Each row is a point on a landscape with many peaks, with its height.
From any point a climber steps to the highest of the 4 points nearest to it. It stops when none of these is higher. Distance is the straight distance between rows; heights are no part of it.
<512>: [ 77 131 136  86  77 156 114 155 119  83]  h=4.43
<135>: [127 132 124  90 144 143 123 186 126 190]  h=6.96
<347>: [134 141 144 115 139 118 119 165 144 196]  h=7.44
<354>: [125 126 115  80 149 161 125 195 115 175]  h=6.57
<82>: [132 126 141  86 140 140 118 177 127 200]  h=7.01
<273>: [140 115 168  94 142 128 109 120 127 214]  h=6.43
<500>: [149 149 131 183 121 127 139 123 153 122]  h=1.93
<143>: [145 155 149 137 113 126 120 101 153 165]  h=2.45
<35>: [122 158 155 103  85 161 129  94 124  90]  h=4.18
<587>: [103 139 116 130  84 167 116 124 132  66]  h=8.01
<613>: [140 105 121 174 173  65 163 144 139 110]  h=7.73
<233>: [ 94 110 110 147 102 162 106 131 143  60]  h=7.36
<29>: [148 104 147  98 136 109  91  45  82 187]  h=3.84
<446>: [139  90 128 165 173  61 175 142 141  96]  h=7.10
<534>: [ 83 121 108 129  83 164 106 150 131  68]  h=6.08
<314>: [142 139 150  86 117 116 116  45  82 127]  h=3.95
<68>: [137 128 102 163 158  76 145 169 136 154]  h=8.47
<280>: [150 158 137 159 118 128 128 120 156 150]  h=1.20
<47>: [132  77 144 184 159 112 152 120 141  74]  h=6.02
<10>: [117 125  56  98 164 170 121 183 104 136]  h=0.54
<340>: [128 119 127 188 120 143 130 117 141  77]  h=7.70
<166>: [120 129  95 119 150 127 126 191 130 179]  h=6.80
<580>: [142 107 132 195 149  92 161 133 130 100]  h=7.11
<359>: [ 85 137 137  84  88 160 123 138 121  79]  h=3.94
<159>: [136 129 103 148 147  98 132 176 128 174]  h=8.65
<589>: [150 115 156  94 127 113 104  51 109 180]  h=4.38
<343>: [140 157 145 149 102 144 134  97 155 109]  h=2.50
<263>: [144 123 116 179 150  91 147 149 140 127]  h=8.05
<608>: [125 155 134 125  91 161 123 105 137  85]  h=5.64
<615>: [134 159 148 111  95 139 129  81 135 112]  h=3.21
<578>: [147 138 159 118 125 124 118 104 146 191]  h=7.68
<568>: [155 144 154 107 119 124 122  74 136 171]  h=5.42
<224>: [135  76 147 174 164  85 167 130 145  74]  h=5.76
<617>: [118 125 120 161  99 162 116 112 147  69]  h=7.67
<51>: [ 98 148 156  66  96 153 122 116  94  82]  h=2.06
<303>: [131 145 154  74 107 130 130  57  92 110]  h=3.85
<596>: [114 112  73 127 164  95 138 182 119 158]  h=6.12
<567>: [137 109 106 169 169  61 161 160 128 134]  h=8.20
<139>: [140 137 118 130 138 113 125 173 134 189]  h=7.95
<18>: [137 126 156 102 131 131 115 143 137 208]  h=6.94
<202>: [124 131  80  81 158 172 128 187 102 147]  h=3.78
<248>: [122  84 125 189 146 136 135 124 143  62]  h=6.95
<403>: [145 122 152  89 134 111 104  40  84 151]  h=3.91
<609>: [139 159 142 115  97 147 130  85 142 105]  h=3.76
<203>: [121 156 151  83 104 143 131  70 115  95]  h=3.68
<265>: [116 123  69 104 158 138 124 197 112 154]  h=2.19
<55>: [103 100 110 173 121 160 112 122 136  57]  h=8.36
<198>: [120 126  84 133 151 106 125 194 127 173]  h=7.39
<271>: [104 147 130 102  84 162 122 119 129  77]  h=5.61
<348>: [133 139 111 165 143  99 133 155 142 164]  h=8.00
<375>: [137 145 153  95 111 126 123  59 106 123]  h=3.86
<132>: [142 107 130 201 141 120 145 128 139  80]  h=7.32

Where does a climber stop that starts at each point below?
<166> => <159>
<203> => <587>
<47> => <55>
<29> => <578>
<615> => <587>
<202> => <159>
<265> => <159>
